A landscape with many valleys, sampled at points; each row gives a point and its height.
A ball rolls from a point to the lowest of its 2 nearest points, and stops where none of them is lower. Distance is the straight distance between rows; heights are no part of it.
z863 (h 604): [118  93 155 139 131 122 136 134 118 131 112 120 108 166 147  80 158 113
 115 166 176 150 117 144 123 118 129 113  82 188]
z301 (h 402): [111 148 119 113 138 132 179 106 160 136 161 157  53 122 119  98 117 100
  90 143 153 137 121 127 122 115  93 123 112 104]
z451 (h 390): [142 165 102 145 161 108 122 142 170 118 152  93 156 137 131 165  99 150
 112  85 112 126 130 131  91 133 116 144 139  70]
z245 (h 853): [170 103  92 171 164 175 114 129 164 142 134 156  81 144 119 124 137 111
 170 152 107 152 128 143 133 132 173 163 149  99]
z114 (h 747): [155 132 103 102 117 116 136 106 162 149 108 164 130 157 142 147 176 118
 158 189 151 157  91 147 128 122 152  98 161  91]
z769 (h 770): [155 150 155 105  69  85 107  92 158 155  65 187 111 141 106 143 148 119
 160 166 183 185  97 117 159 120 179 119 132 102]
z651 (h 687): [172 151 128  78  57 108  78  99 100 148 163 128 139 133 135 175 131 157
  91  79 136 145 130 119 165  90 131 137 171 135]
z464 (h 474): [ 91  92 103 143 126 153 131 108 152  81 143  90 192 150 180 120 112 139
 123 113 146  99 127 126 111 189  98 152 110 115]
z489 (h 760): [171 106 163  95  97  95 129  88 177 132  73 158 137 149 115 152 147 125
 152 165 153 180 116 157 122 118 133 119 120  87]
z829 (h 492): [116 107 153  97 107  89 124  85 129 109 117 156  81 117 118 127 145 110
  69 145 192 178 121 146 141  80 143  88  74 117]
z991 (h 454): [171 118 202 124 120 101 143 125 171 132 106 125 102  87  87 163  99 135
  97  98  95 143 152 137 106 132  90 123 100 115]
z927 (h 553): [138 139 140  83  87  81 127 117 143 129  91  93 163  80 142 177  90 125
 105 134 132 104  95  98 122 141 112 109 120 131]
z987 (h 453): [116 229 177  71 128  88 110 148 102 131  57 130 170 131 144 163 151 121
 125 171 140 111 143 101 106  95  82 117 129  97]
z821 (h 435): [121 152  93  78 163 100 122  98 132 106 140 149 121 142 111 163 176 117
  82 171 118 157 153 184 130  68 176  79 114  94]
z759 (h 577): [ 86  91 146  91 128 140 132  86 123 107 175 116 149  79 112 123  75 145
  91  86  68 113 188  86 110 153 120 155 125 173]
z473 (h 528): [137  57 117  90  96 125 103 148 101 125 153 101 175 137 137 161 101 139
  97 107 131 142 135 179  76 114 101 140 145 102]
z583 (h 482): [107  81 125 133 115 139  88  72  78 128 132 154  79  98 158  78 129 114
 131 143 163 134 133 134 125 116 149  76 113 150]
z923 (h 537): [123 149 155  62  69  88 135  94 157 107 103 121 122  84 148 157 101 121
  90 151 181 127 104 112 146 131  89 110  95 111]
z545 (h 436): [145 107 141 113 123 184 104 120 115 126 137 147 116 169 144  85 209 143
 157 149 143 145 183 140 142 134 187 133 142 175]
z127 (h 715): [162 108 158 117 112 132 139 136 100 160 103 148 170  67  57 185 102 134
 151 132  99 120 137 169 106 134 103 111 165  96]
z44 (h 583): [133 181 168  85 101  64 106 159 170  97  88  79 174  79 154 172  97 140
  83 129 169 114 133 132 142 119  99 140  77 107]
z847 (h 610): [123 139 123 124 102 145 102  79 192  63 192  99 166 118 111 133 148 154
  76 100 172 141 172 182 149 157 136 163 101  92]
z25 (h 598): [135 166 131 173 196 138 190 177 162 129 124 133 119 153 108 112 150 143
 170 110  83 117 144 135 126 150 106 138 127 139]
z189 (h 658): [183 171 125  95  67 129  94 108 154 149 178 153  61 158 138 150 122 143
 114 108 147 155  86  93 158  97 127 168 163  79]
z94 (h 602): [ 83 122 128 128 133 121 149  93 133 105 150 136 124 102 138  94  83 160
  93  75  88 115 209  88  79 141 101 147 135 122]
z623 (h 647): [102 145 147 132 135  78  94 136  85 144  98 140  83 120 129 112  97 115
  97 154 181 149  98 120 142  68 130  72  96 115]
z95 (h 362): [104 144 137 125 122 129 160 122 124 152 142 146  40 104 138 120  66 112
 100 133 137 122  78  85 123 116  93 122 113 124]
z377 (h 378): [192  84 152  88  71 131 121 124 116 172 150 130 146 112 110 170 100 148
 122 102 102 133 116 124 126 122 121 151 182 133]
z536 (h 509): [ 91 111 172 108 100 115 130  70 168  86  98 149  84  98 114 104 144 127
  98 156 205 152 118 135 117 126 132 105  63 108]
z523 (h 408): [108 155 162 122 130 131 180 143 122 160 116 129  78 104 104 119 106 108
  80 134 121 100 126 103 180 122 107 123  98 193]
z565 (h 394): [122 115 160 163 169 157 143 129 123 125  87 118 163 101  93 111 157 142
 136 112 115 122 175 161 148 164 149 121 107 170]
z188 (h 582): [139 124 122 113 108  84 100 112 128  95  69  94 235 103 135 169 126 111
 111 151 189 118 122 159 135 142 135 117 106 107]
z785 (h 584): [134 142 126 163 145 151 113 149  99 145 126 148 124 139 179 105 108 135
 230  96  53  98  94  60 113 166  87 159 186 145]
z428 (h 405): [ 82 106 133 119 140 125 135 132 182 108 143 108 111  97 162 122  63 130
 108 101 109  97 110  73 126 168  91 154 125 113]
z771 (h 611): [128 170 140 124 137 129 173 141 166 120 159  90 133 124 121 144 134 147
  89  84 118 112 157 125 156 140 119 147 126 126]
z342 (h 502): [172  67 123 119  98 148  79 141 116 123 165 123 144 149 128 122 140 150
 104 102 149 170 159 182  96  96 147 164 138 109]
z760 (h 695): [158 153 129 132 111 104 102 100 161 128  97 119 152  86  66 162 133 130
  89 111 181 136  99 140 200 122 189 119 132  99]
z87 (h 335): [ 98 156 147 115 161  92 154 151 137 151 109 136  84 146 122 122 130 116
  95 166 147 153 125 138  90  78  85  95  86 119]
z697 (h 608): [126 127 110 116 103 147 156  92 126 106 138  83 137 113 141 145 124  85
  65 147 184 104  81 138 184 143 133  96  88 156]
z338 (h 277): [173  67 131 125 126 168 155 205  97 156 170 104 140 143 102 160 131 118
 124 121 100  98 101 169 138 140 110 178 145 200]
z882 (h 447): [152  61 128 122  86 148  74 119  53 110 201 112 101 124  99 125 114 103
  60  97 128 148 141 160 179 102 152 161  97 165]
z388 (h 699): [155 109 109  81  71  87  92 113 105 127 141 115 149 148 161 152  99 141
  85 111 177 139 107 120 143  84 144 136 146 128]
z768 (h 418): [148 130 175 147 151 123 139 141 142 145  65 121 129  91  90 148 130 125
 124 149 124 132 154 139 147 130 154 105  97 147]
z786 (h 588): [ 64 194 128 109 169  96 127 128 119  97  74 108 170 113 124 144 132 101
  86 167 189 108 120 139 130 112 140 100  70  98]
z412 (h 603): [141 133 126 131 100 155 101 176 100 134 150 130  83 178 173  92 152 116
 119 145 167 104 121 101 184 117 146 162 136 190]
z722 (h 733): [158  92 149 135 105 126 107 111 113 140 132 153 127  57  14 169 104 134
 104  94 150 167 137 199 138  94 146 109 113 121]
z402 (h 361): [148 137 118 168 172 161 163 152 126 131 133  83 139 122 103 119 146 126
 128 125 112 102 143 140 153 142 154 137 114 176]
z790 (h 498): [125  75 144 102  60 149 105  96  63 145 145 156  78 123 179  81 143 112
 114 152 159 125 131 101 123 101 114 102 120 173]
z812 (h 682): [121 138  98 148 128 173 109 109 151 119 134 152 119 150 153 102 143 139
 175 128 128 113 132  98 131 156 146 134 165  64]
z794 (h 526): [103 172  90 144 146 134 120 124 113 147 151 144  77 129 117  87 124 116
 103 126 138 133 145 122 157  97 156 108 137 126]
z626 (h 536): [122  87 153 109  85 111 131 119 113 131  84 108 215 156 178 122 149 132
 156 141 159 105 101 100 140 174  89 124 134 179]
z310 (h 260): [143 123  94 126 126 113 167 150 149 154 129  96 119  87 130 156  89 114
  99 100  90  92  70 113 125 139  93 116 133 114]
z547 (h 175): [184  99  76 118 126 145 154 129 121 143 144 124 114 143 126 158 123 101
 121 131 100 129  95 171  99 118  91 134 137 107]
z515 (h 548): [139  60 136 137  87 162 108 134 116 114 139 123 105 130 146  93 121 133
 104 114 140 129 141 119 132 146 135 168 111 158]
z222 (h 675): [187 176 142  73  54  95 106 103 135 167 141 147 125 155 143 175 119 160
 123 108 157 143 105 101 142  98 131 137 175  97]
z358 (h 469): [ 81  86 174 123 119 109 108 150  77 118  81  94 244 110 134 159 111 169
 154 116 119 109 155 138  92 169  89 126 115 160]
z208 (h 576): [148 101 174  71  66 110 134  88 144  74 146 106 213  73 120 185 114 124
  83 118 171 142 145 173 162 170 111 134  78 158]
z813 (h 641): [121  94 108 133 140 136 152 137 106 113 180 150 106 131 139  75  90 148
 111  95  63 113 186  87  57 135  95 185 144 136]
z501 (h 666): [ 92 142 107 160 170 129 163 148 152  90  85 119 180 140 131 130 137 129
 173  69  97  78 103 117 125 189  80 125 145 120]
z613 (h 437): [122 100 141 125 125 101 158 157 108 164 156 119  79 108 138 129 101 108
  61 116  93 120  91 106 169  98 102 119 103 186]
z801 (h 257): [158  89  76 130 139 168 182 114 121 135 154 154 111 127 134 115 121 100
 165 143  78 120 133 136  81 139  66 116 171  94]
z688 (h 790): [108 112 128 110  97 114 101 116 147 123 109 145 121 172 169 114 142 130
 130 178 219 140  63  98 141 124 153 119 136 100]
z41 (h 780): [140 138 159 102  91 120 127 129 154 165 103 164  88 162 141 124 154 122
 130 173 206 156  93 126 167 104 145 139 126 114]
z24 (h 657): [128 126 106 125 156 182 146 117 181  95 153 139 139 165 142 116 156 151
 142 121 133  98 161 126 127 161 102 148 150  68]
z673 (h 568): [161 147 135  84  84  54 112 142 151 109  76  85 218  84 155 203  84 114
  93 125 157 119 125 152 135 141 115 134 118  90]
z62 (h 547): [ 64 150 141  87 146 107 161 100 118  96 120 118 155 125 148 114 139 136
 111 117 128 104 191 111  81 143  59  93  96 126]
z307 (h 569): [106 164 154 117 148 115 141 110 150  87 119 110 176 135 133 122 135 155
  98 107 135 120 199 144 112 135  97 113 100 101]
z672 (h 379): [153 154 147 146 136 144 163 148 153 162 117 131  66 117 126 114 125 120
 115 146 149 103  91 104 169 150 129 124 125 161]
z92 (h 830): [103 181 166 123 136 155 129  97 142 100 108 110 166 116 117 132 173 170
 113 120 159 111 175 127 173 173 168 126 120 123]
z596 (h 450): [130 196 140 110 127  98 167 152 118 146  80 111 128 118 117 154 126 107
 116 136 124  89  82 103 145 118  94 105 124 152]
z679 (h 449): [113  50 139 134  95 106  91 105 115 130 111 120 101 105 161 100  72 123
 103 139 177 129  93 107 106 121 121 101  90 130]
z19 (h 808): [ 28 169 102 138 161 120 101 127 152 114 127 130 136 165 138 102 143 145
 120 168 193 135 117 110 124 136 175 112 134  85]
z278 (h 632): [ 83 120 140 134 120  82  69 132  45 139 115 113 112 139 151  99 120 129
 102 144 202 153 114 115 149  68 157  67 104 169]
z516 (h 352): [170  69 162  91  75 107 128 125 107 153 125 110 154  99 113 190  82 128
  74 127 114 127 102 119 173 107 127 141 133 174]
z334 (h 235): [159  90 120 147 140 129 137 124 128 144 135 114 113 122 111 125 118 122
 111 125 114 148 134 174 100 115 127 113 131 104]
z2 (h 167): [137 102  97 119 140 173 123 167  72 123 185 119 168 106  93 141 119 157
 116  96  98 120 178 168 113 129 136 147 171 127]
z631 (h 702): [138 110 136 139 155 147 145 127 132 135 100 145 178 100 103 149 113 146
 160 113  94 118 162 160  91 161  91 102 154  93]
z876 (h 234): [165 141  75 144 145 152 105 149 103 144 180 119 146 157 117 130 132 152
 117  95  91 153 162 160  99 101 164 152 170  95]
z498 (h 310): [158 159 152 138 124 108 155 130 155 163  97 118  88  89 123 162  61 123
 138 132 114 103  57  83 137 145 104 130 129 107]
z834 (h 597): [153 104 138 113  98 119 157 105 104 120 112 100 153  82  99 163 106 105
  70 148 161 120 118 163 194 132 141 117  80 161]
z957 (h 407): [103 182 105  98 168 104 116 109 135 149 135 155 106 138 135 152 163 132
 153 172 115 171 156 162 126  74 182  81 134  96]
z84 (h 383): [124 141  87 140 148 118 162 160 154 132  97 131 119 188 144 141 196  97
 197 158 112 136  52 158 120 119 127 130 148 137]
z615 (h 637): [111 147 106 172 189 156 168 170 148  83 123 132 155 191 135 111 184 123
 204  90  85 104 123 122 114 168  95 149 153 145]
z732 (h 667): [133 181 137 134 128  50  88 149  92 168 118 136  98 148 120 161  81 113
 113 164 161 170  86 132 172  59 147  94 129  93]
z5 (h 578): [123 121 132 143 141 148 142 166 126 130 119 113 106 169 162  82 167 137
 129 134 144 124 114 107 141 150 126 155 107 189]
z892 (h 499): [133 130  96 166 160 133 116 147  88 136 172 131  84 126 103  84 119 105
  95 101 114 140 176 149 171  80 175 139 117 147]
z81 (h 626): [115 140 121  95 112 149 135  71 177  68 167 112 151 125 121 151 161 119
  93 148 194 149 139 170 151 142 136 119 105  92]
z421 (h 396): [129 229 152 142 138 133 100 114 128 167 166 147  52 144 101 127 102 141
 183 134 120 162 124 105 144  88 160 139 150  96]
z638 (h 284): [112 175 121 132 127 108 167 151 153 122 109 107 161 164 183 173 150 133
 166 103  97  91  60 102 103 143  58 137 168 112]
z997 (h 799): [ 42 135 134 118 134 109 101 123 145 107  76 128 160 164 155 116 161 138
 141 194 221 131  99  96 131 150 168 100 131 101]
z811 (h 315): [108 151 175 163 141 104 109  91 160 130 136 135  93  90 122 115  65 170
 140  74  82 121 149  53  88 139 113 147 132  93]
z637 (h 734): [135 138 100 111 145 136 123  66 145 131  88 167 155 126 122 155 163 100
 204 189 112 137 134 149 119 132 163  71 175  89]
z949 (h 490): [103 138  80 104 144 169 143  77 124 117 163 166 108 163 145  85 192 123
 141 149 117 120 196 138  96 115 128 121 157  97]
z139 (h 297): [121 164  78 147 188 118 103 136 126 134 146 121 159 146 111 145 161 153
 138 119 100 142 152 169 109  99 194 124 157 102]
z218 (h 820): [ 68 199 122 139 165 133 118 135 170 110 112 118 163 148 136 140 152 166
 123 133 169 112 138 116 167 158 185 128 135  91]
z727 (h 410): [143  98 166 123 102 163  93 118 156 114 132 125 143 173 149 108 185 165
 125 114 171 143 181 129 142 150 154 158 112 151]
z147 (h 329): [116 127  64 130 159 163 190 134 114 117 161 152 121 146 149  84 154  95
 161 118  70  97 139 138  86 145  67 131 143 133]
z227 (h 522): [128  89 133  93  93 138 116 137  97 138 166 116  98 157 175 111 140 128
  88 134 124 117 117  94 126 118  99 142 108 168]
z757 (h 557): [129 135 110 178 190  99 192 191 143 117 132 121 109 155  98  93 137 122
 143  81  87 131 150 150  92 121 104 153 117 182]
z306 (h 703): [140 177 129 145 115 100  94 118 121 144  69 121 163  79  99 159 100 131
 115 113 152 112 103  94 174 142 180 104 149 102]
z461 (h 475): [143 115 164  93  97  65 110  96 130 113  77 154 122 118 102 152 179 104
 110 183 185 182 130 163 148  84 169  79  81 120]
z617 (h 684): [111 100 109 149 155 137 172 143 115 102 107 122 207 120 103 152 133 125
 175 122  98  78 119 152 116 179  67 114 134 126]
z470 (h 725): [159  79 135 147 109 144 121 130  78 166 139 153 121  59  36 177  86 129
 129 115 108 129 114 186 108  94 146 112 154  90]
z329 (h 549): [133  71 119  97  96 113 110  95 118  94 151 106 163 130 132 159 132 132
  78 129 178 149 134 180 101 122 118 112 124 106]
z212 (h 619): [110 107 172 122  99  87 115 137  68 142  99 119 114 128 154 100 122 123
 103 151 162 134 136 107 130 105 142  82  84 205]
z539 (h 524): [102 184 107 168 190 121 109 154 154 133 137 142 115 194 149 137 160 135
 250 145  78 156 118 131  93 113 145 147 150 123]
z959 (h 841): [ 98 137 143 148 150 183 122 102 127  97 149 117 173 147 119  86 168 171
 125  97 126 107 192 117 147 161 158 153 129 140]
z974 (h 470): [135  96 106 162 136 111 140 137  85 137 157 131  48 127 127  88 105  92
  68 122 112 139 137 131 166  76 133 117 103 160]
z465 (h 541): [ 84 101 132 113 106 118  90 140  82 119 162  90 154 122 171 102  96 159
  85  93 110 117 146  70 108 129 135 156 123 191]
z969 (h 821): [171  79  53 167 159 163 130 159  84 150 167 140  81 123  92 115 119  71
 184 152  71 148 130 184  87  97 134 120 139 135]
z519 (h 445): [114 148  73 114 152 168 168 124 142 132 159 170  60 146 131  79 146  85
 135 167 125 138 149 133 106 119 112 123 137  94]
z457 (h 571): [ 50 179 133 141 187 108 130 151 119 117  55 127 128 106 100 106 144 104
 113 172 150 127 142 114 136 100 175 102  72 130]
z696 (h 420): [ 91 100 156 154 146 144 135 142  66 120 131 106 181 112  92  97 127 152
 114 110 124 129 196 160 114 141 141 125 106 186]
z337 (h 471): [119 142 118 175 183 147 140 167 147 119 145 158  97 189 153  70 148 128
 208 116  72 138 166 105  84 127 105 157 144 123]
z535 (h 683): [116 136 112 133 134 141 111 140 104 146 165 144 103 151 163  92  99 148
 138 107  80 126 144  81  81 111  86 150 154 127]
z550 (h 593): [122 160 121  97 123  97 142 145 113  95  28 106 233 114 147 175 158  86
 135 183 170 107  94 138 141 135 131 114 103 109]
z671 (h 721): [135 157  94 132 145 155 120  77 129 145 157 171 111 132 134 135 166 119
 210 166  95 135 151 134 122 106 170 100 190 100]
z378 (h 517): [101  68 138 146 111 110  69 150  62 125 123  72 192 137 171 123 112 169
 111  94 130 125 137 112  89 126 127 141 138 166]
z934 (h 258): [ 90 211 142 155 167  99 113 112 136 130 116 145 122  95 113 103  89 159
 140  84  98 123 196  89  95 126 130 117 139  96]
z530 (h 311): [ 96 212 123 152 148 129  92  93 134 129 168 149  95 133 104  97 117 160
 140  79 118 160 180 107 105 104 163 132 164  82]
z894 (h 421): [162  93 140 154  87 113  87 114 103 146 125 155  62 117 156 111  87 114
 124 129 154 152  71  97 121  93 138 122 123 115]
z992 (h 403): [130 125  86 154 170 182 154 136 127 114 150 162  90 167 138  66 182  99
 204 124  80 111 183 105 105 129 107 138 145 161]
z27 (h 750): [133 123 140 161 146 165 140  90 163 125  70 181 131 112 121 115 145  96
 205 163 131 115 127 112 153 183 144  97 151 103]
z494 (h 429): [145 101 185 125 125 115 140 117 129 143 145 132  97  75  73 138  86 141
  76  79  79 126 158 119 124 125 117 125 116 167]
z320 (h 386): [109 199 158 127 163  75 130 168 123 141  76 134 126 163 131 142 147 122
 153 179 140 168 102 140 100  82 107  98  98 119]
z544 (h 338): [138 153 106 156 145 133 153 154 136 129 107 122 117 162 152 122 152 107
 191 131 107 120  55 124  88 143  81 129 151 120]
z946 (h 713): [133 188 155 155 103 120  93 123 145 156  85 133 120 114 120 123  93 151
 144 122 160 124  88  75 155 139 158 132 152  87]
z763 (h 395): [119 132 135 115  82 120 110  93 111 143 144 162  43 112 135 111  78 107
 104 155 182 136  61  82 150 103 120 106 141 104]
z906 (h 521): [116 105 158 120 103 126 113 125 123 126 100 114 184 130 180 131 123 163
 130 113 116  93 120  90 134 176 109 139 140 152]
z911 (h 550): [ 67 186 133 160 165 117 141 152 109 139 110 131 101 131 127  87 129 122
 122 141 144 123 144 111 128 118 136 107 114 152]
z361 (h 798): [153  63  87 149 143 154 127 176  94 129 138 147 102 158 136 107 159  85
 174 138  81 128 102 171  71 114  89 135 134 147]
z256 (h 364): [ 94 157 161 107 131 105 148 127 156 139 129 123  98  91 132 125  82 143
 112 103  88 114 139  58 114 141  92 131 112 131]
z869 (h 439): [123  98 114 114 110 141 129 117 187  93 167  83 137 104 172 133  94 144
  94 105 136 113 129 117 130 178  97 154 120 118]
z121 (h 856): [110 140 131 170 160 175 177 124 128 108 144 126 135 129 111  70 124 143
 146  96  96  94 199 102 136 175 126 134 140 163]
z64 (h 560): [ 96 108 160 114 108 133  86 102 106 109 168  95 157  83 116 117  78 174
  62  69 106 116 173  77 131 145 157 159 132 188]
z514 (h 506): [151  52 144  83  65 167  90 113 143  96 194 112 144  91 124 147  92 140
  85  97 108 118 124 101 129 157 129 197 129 151]
z956 (h 701): [114 166  82 137 162 166 124 126 138 137 132 141 141 166 147 115 169 120
 202 164 122 109 105 113 133 139 147 110 182  98]
z522 (h 331): [154 157 118 109 130 114 146 145 169 134 132  91 169 136 152 182 117 162
 130  92  92 101  91 112 114 160  73 149 162 111]
z303 (h 552): [151 105 131 138 101 125 139 145 109 145  83 126 183 161 157 132 148 122
 189 128 117  96  67 129 139 176  88 139 160 172]
z263 (h 543): [102 120 170 116 113 116 110 133 125 138 110 142 153 151 196 131 100 171
 170 100  80  95 108  46 117 163  74 133 155 133]
z290 (h 353): [168  84 141 130 136 185 133 153 147 146 132 134 164 156  98 134 189 137
 165 155 124 141 157 185 168 157 163 161 150 163]
z370 (h 493): [ 92 108 138 157 136  97  94 165  80 113  88  97 207 155 154 117 137 162
 166  94 121 122 122 129  83 150 117 134 144 150]
z913 (h 225): [175  80 107 130 137 175 141 173  90 153 165 131 126 137 102 119 130 123
 123 118  85 119 151 153 124 120 116 142 143 167]
z815 (h 525): [139 127 173 115  74 100 127  84 167 115  87 149  82  73 107 132 117 117
  97 137 187 132  89 119 152 128 105 106  84 119]
z687 (h 404): [179  62 153  76  69 157  92 137  82 158 182 143 138 105  92 160 121 154
  82  99  94 132 139 151 149 109 126 183 157 174]
z690 (h 321): [169 130 116 134 138 153 148 168 125 165 113 104 158 161 121 149 182 131
 145 143 127 127 119 159 154 134 161 117 151 171]
z809 (h 586): [150  66 177  89  63 132 149  88 130  90 168 105 152  68  98 163 114 114
  71 119 149 134 143 165 180 144 117 127  84 189]
z921 (h 740): [119 139 152 179 143 165 156 117 160 135  81 139 120 112 113 103 143 136
 167 129 142  93 126  89 167 183 138 106 131 120]
z499 (h 554): [126  69 100 119  75 165 112 114 126  84 178 125  79 125 133  78  92 107
  60  97 137 122 150 102 132 139 143 193  76 131]
z952 (h 425): [164  94 133 105  93 148 123 108  99 136 183 124 127 119  99 136 128 147
  68  95 123 137 144 155 163 111 146 140 123 171]
z852 (h 422): [103 155  83 170 195 102 144 158 158 129  80 120 148 161 132 141 174 106
 189 155  94 147  91 157  99 114 153 111 137 123]
z973 (h 355): [ 98 215 145 125 120 108  70 102 123 136 167 163  69 139  94 120 128 164
 137 115 145 171 134 108 143  70 169 116 136 103]
z375 (h 507): [122 123 148 164 193 148 127 156 150 138 141 158 109 189 149  94 179 134
 225 152  82 165 167 144  90 125 139 118 138 130]
z252 (h 464): [126 107 131 131 154 144 115 148 134 140 124 126 123 184 167 102 203 144
 184 150 123 150 158 150 110 123 147 123 147 147]
z936 (h 523): [ 79 157 124 102 142 136 151  93  98 121 150 159 116 143 164  86 155 135
 114 129 125 128 191 122  87 112  83  95 129 116]
z588 (h 473): [140  58 114 109  88 153  67 135  63  96 196 125 128 134 121 116 111 139
  60 102 136 161 178 163 108  99 147 187 104 138]
z627 (h 589): [107 153 144 121 135 136 162 118 198  77 151  89 155 117 129 135 137 157
  95  84 148 132 203 162 145 165 116 140  89 105]
z681 (h 544): [113  72  55 184 155 174 129 138 131  92 138 141 140 144 123  69 127 111
 160 129 116 108 141 135 101 154 127 163 134  97]
z917 (h 477): [147  63 110 101 102 170 110 152 159 104 183 107 152 119 150 141  88 139
 123  84  99 101 130 102 119 179 110 207 145 115]
z674 (h 468): [105 104 133 134  97 121  95  73  88 115  85 140 117  75 126 110 110 123
 112 132 179 125 123 112 133 129 153  82 110 126]
z685 (h 467): [ 73 192  93 169 191 109 154 152 149 120 117 155 110 165 138 124 174  92
 234 143  88 145  83 130  72 127 130 118 136 105]
z606 (h 288): [129 146 128 129 156 106 155 127 168 129 121 130 101 134 108 143 130 113
  90 152 130 170 149 170  97  86 128  96  93  81]
z541 (h 508): [113  79  83 157 140 182 147 124 106  89 155 103 194 141 136 107 135 122
 151 132 129 100 135 140 111 173 124 142 131 117]
z455 (h 564): [160 103 145  62  70 105 131  96 163  87 133 105 179 109 147 168 142 134
 101 128 175 144 152 192 125 145  94 114  97 116]
z990 (h 185): [157 157  88 158 132 120 158 150 121 169 172 123  78 123 134 145  58 110
 117 106  70 109  60 107 121 108  99 136 148 103]
z918 (h 575): [176 118 122 139  96 144 136 137 107 167 119 146 152 133 161 133 118 124
 212 124  79 103  74  85 123 162  97 145 195 142]
z744 (h 599): [108 198 126 132 142  80 131 153 141  98  83  95 163  85 135 174  95 112
  61 132 174 111 111 129 137 113 109 114  81  93]
z309 (h 89): [202 110  92 136 141 138 162 147 109 157 169 129  89 127 119 151  84  91
 152 111  54 127  66 137  93 110  95 138 160 118]
z294 (h 642): [120 116 106 110 126 137 115  72 167 106 151 150 122 147 121 132 203 129
 116 159 161 150 135 156 150 130 184 126 117 105]
z93 (h 448): [122 208 109 174 147 117 108 150 114 167 153 130  59 128 125 111  89 116
 225 145  98 124  96  99 136 103 146 115 168 124]
z737 (h 446): [ 89  62 157 137 133 127 128 128  93 110 123 109 195  98 123 119 108 148
 129 120 119 117 163 143  94 177  99 121  96 161]
z647 (h 320): [161  69 151 125 115 118 138 185 118 161 126  94 146 108 116 174 101 125
 121 114  88 104  80 126 163 139 126 153 128 205]
z510 (h 491): [106 235 128 164 151 101 128 116 106 162  90 125 101 123 117 123  82 128
 213 142 105 119  75  90  99 114 116  95 155 104]
z283 (h 529): [148  27 104  87  78 169 120 116 139  89 197 107 101  96 135 125  77 100
  44 105 109 130 124 121 139 137 125 185  89 132]
z726 (h 381): [147  71 179 128 132 157 134 130 155 116 109 110 192 176 122 125 180 157
 155 147 152 141 157 170 141 182 149 145 117 159]
z137 (h 620): [188 129 113 105  77 170  80 158 102 144 144 147  73 160 146 117 162 118
 129 148 126 134 138 107 176 118 166 161 145 153]
z186 (h 685): [156 169 128 126 106  66  99 143 137 156  96 119 124 133 111 151 114 128
 104 137 179 166  73 128 197  96 178 118 137 112]
z662 (h 457): [137 125 120  98 137 102 118  81 145 128  89 170 138 109  89 180 181 108
 126 190 132 169 145 190 136 104 194  81 113 114]
z807 (h 872): [ 88 144 128 155 168 154 183 153 138 115 133 141  96 129 121  73 112 128
 123 110 114  78 136  71 147 173 109 152 111 156]
z54 (h 510): [115 138  63 187 188 106 169 179 128 114 135 119 128 150  92  89 119 132
 120  99  80 142 174 165  71  98 138 161 120 130]
z880 (h 727): [114 154 153 184 137 131 125  95 150 152  97 145  86  78 102 102 104 131
 132 113 136 120 101  92 149 149 161 109 111  98]
z167 (h 836): [153 113  82 172 178 144 116 143 127 143 143 148  91 125  95 123 139  84
 184 164  79 148 126 173 120 100 194 101 136 130]
z14 (h 426): [107 204 130  87 133  65 128 178  85 149  83 120 150 142 135 161 134 121
 109 161 148 128  97 126 135  81  93 102 117 134]
z108 (h 631): [133 158 117 122 152 163 154 128 170 127 155 112 120 154 129 118 173 133
 111 122 143 115 180 141 150 132 146 148 134 114]
z233 (h 763): [121  98 107 175 167 165 149 117 127 137  80 154 122 109 139  89 153 103
 208 161 109 109 103 126 119 150 116  89 135 128]
z8 (h 406): [182  90 185 112 105 135 117 129 109 167 155 138  86  84  90 150  79 120
 121  92  68 136 117 107 148 114 140 150 154 164]
z168 (h 778): [137  76  98 152 155 144 140 136 115 148 110 151 116 129 125 105 172  82
 217 178  95 149 112 157  76 128 120  95 142 145]
z437 (h 455): [132 143  64 168 189 119 164 173 146 114 148  99 155 152 124 117 127 136
 129  78  98 114 136 153  82 133 121 167 139 100]
z557 (h 354): [108 191  97 148 197 105 121 138 158 145 149 137 143 163 134 173 167 142
 175 170  77 154 164 163 117  92 202 122 141  92]
z543 (h 347): [143 137 151 149 113 136 180 132 190 150  81 131 103 109 129 141 108 109
 142 155 154 101  56  93 156 170 107 136 111 127]
z178 (h 638): [167 146 137  94  76 138  77 128 104 138 163 160  68 173 147 116 141 135
  81 139 167 148 100 106 183  86 141 157 136 127]
z148 (h 441): [162 148 149 150 149 110 161 164 139 144  52 104 132  99  89 166 103 102
 121 148 113 111  84 144 150 128 122 113  96 129]

For each start below, name the point where the ball stops.
z457 | z309
z114 | z95
z927 | z2
z233 | z5
z722 | z638
z245 | z95
z813 | z690
z470 | z638
z121 | z95
z294 | z95

Call two points neighbours if one is among the 2 nearest of the other. Go from one point of each pair to the other, from neighbour to neighbour, staying as low as possible. Name the highest point that can't be avoided.
z309 and z377 | z991
z638 and z309 | z539
z309 and z690 | z596
z95 and z934 | z499
